Points on a hilly landscape, in no order, each with its height.
A climber steps from a point to whichever of its 3 nearest points has the largest rise for the distance, and stops where none of them is higher. Distance is the straight distance between rows; heights are no part of it.
J954: [  1 -12  14  16 -32  19   0 -23   3]  h=54.1
J586: [ -3 -13  26  19 -53  21 -10 -24   8]  h=37.6
J571: [-16  13 -13  10  16   8   6   6  -6]  h=56.8
J935: [ -8  10 -21   6  30   2   1  12  -5]  h=55.2
J777: [-31  24  -9  17  22   9  -2  15  -2]  h=54.9
J862: [ 20 -15 -17  21  23  14  -6   4   8]  h=64.4
J835: [-5 -5 -2 24 -7 25 -7 -3 -1]  h=65.9
J760: [-25  46   8 -49  17 -43  11  19  -3]  h=47.9
J212: [ 36 -26   5  -2 -17  -8  -6 -15  -4]  h=31.9
J608: [ 23 -22  15  -6 -41  -1  -1 -21   0]  h=5.6
J661: [-18   3  13 -13 -28   0   8 -22  -1]  h=76.0
J110: [ -2   6   2 -46   3 -31   9   1  -1]  h=55.8
J229: [-10   6  -6 -21  16 -12   6   0  -7]  h=65.8
J304: [ 22 -24  17 -41 -40 -22   8 -22   4]  h=2.2
J492: [ -7  -3  23 -35 -35 -14   5 -19  -3]  h=45.7
J282: [  1  -4 -11  33  25  25 -10  17   6]  h=66.5
J95: [-11  23  -1 -56  19 -42   9  16  -5]  h=50.7
J257: [ 28 -21   4  40   2  34 -17   0  14]  h=62.7
J561: [-45  42  -3  14  15   8   2   7 -12]  h=49.9
J496: [-20  10  11   3 -14   6   9 -10  -9]  h=62.6
J208: [ -8   8 -21 -27  34 -31   9  11   2]  h=65.6
J174: [ 35 -25   6 -11 -20 -10   7 -12  -2]  h=17.2
J274: [-46  33  23 -18 -24 -10  11  -8  -5]  h=52.9
J583: [-46  25  11  -2  -7   0   5  -3 -13]  h=57.2
J183: [ 28 -20  25  50 -32  41 -28 -12  15]  h=46.2
J170: [-12   5   3  36   6  32  -6   5  10]  h=70.0
J284: [-30  30 -19 -19  27 -19   7  22 -14]  h=60.0
J537: [  4 -11  23  47  -9  41 -17   3  18]  h=73.3
J792: [ 19 -17   4  12  -9  12  -5  -6   2]  h=76.5
J380: [ 10  -2 -18 -23  20 -25   8   6  -7]  h=71.0
J666: [  1   5 -36  -9  40 -19   7  19  -1]  h=61.3
J426: [ -6   7  11 -31  -1 -16  11  -3  -7]  h=59.1
J582: [ 61 -32 -21  27  20   4 -12   8  11]  h=75.3
J432: [-37  34  13 -32  -1 -19   9   4  -9]  h=49.2
J920: [ 44 -20   3  34 -11  29 -18  -5  11]  h=55.0
J642: [ 54 -31  -2  31   1  16 -18   5  11]  h=59.3
J457: [-53  46  21 -14 -11 -19   4   6  -4]  h=49.7
J884: [ 19 -16 -26   6  25  -1  -1   5   4]  h=62.4
J609: [ 32 -25  -6   3   4  -2   0  -3   1]  h=60.8
J267: [  4  -3 -51  16  48 -12   0  25   7]  h=57.5
J506: [ 14  -5  -1 -40   4 -29  12   5  -5]  h=61.9
J480: [ 40 -22  -7  30   5  12 -13   5  10]  h=61.5
J834: [ 24 -19  -7 -23  -1 -13   5  -3  -8]  h=46.1
J937: [-35  16  -8  41  27  30  -3  16   6]  h=62.2
J948: [ 4 -2  3 -9 -7  2  5  2 -6]  h=54.8
J31: [-22   9 -26  25  36  13  -3  25   5]  h=55.1
J180: [ -2  -9  28 -14 -54  -6   4 -31  -4]  h=17.5
J5: [ -2 -11  21 -24 -41 -12   5 -26  -4]  h=34.1
J468: [-24  14   0   7   8  11   3   4  -6]  h=58.3

Two climbers start at each pair of points below. Name the first point that both come to, or write none.
J777 and J583 | J496
J586 and J426 | none
J31 and J432 | none
J457 and J666 | none
J212 and J110 | none

For each start below, name the point where the climber stops.
J561 | J661
J284 | J380
J571 | J661
J834 | J380
J95 | J380
J274 | J661
J304 | J661
J884 | J170
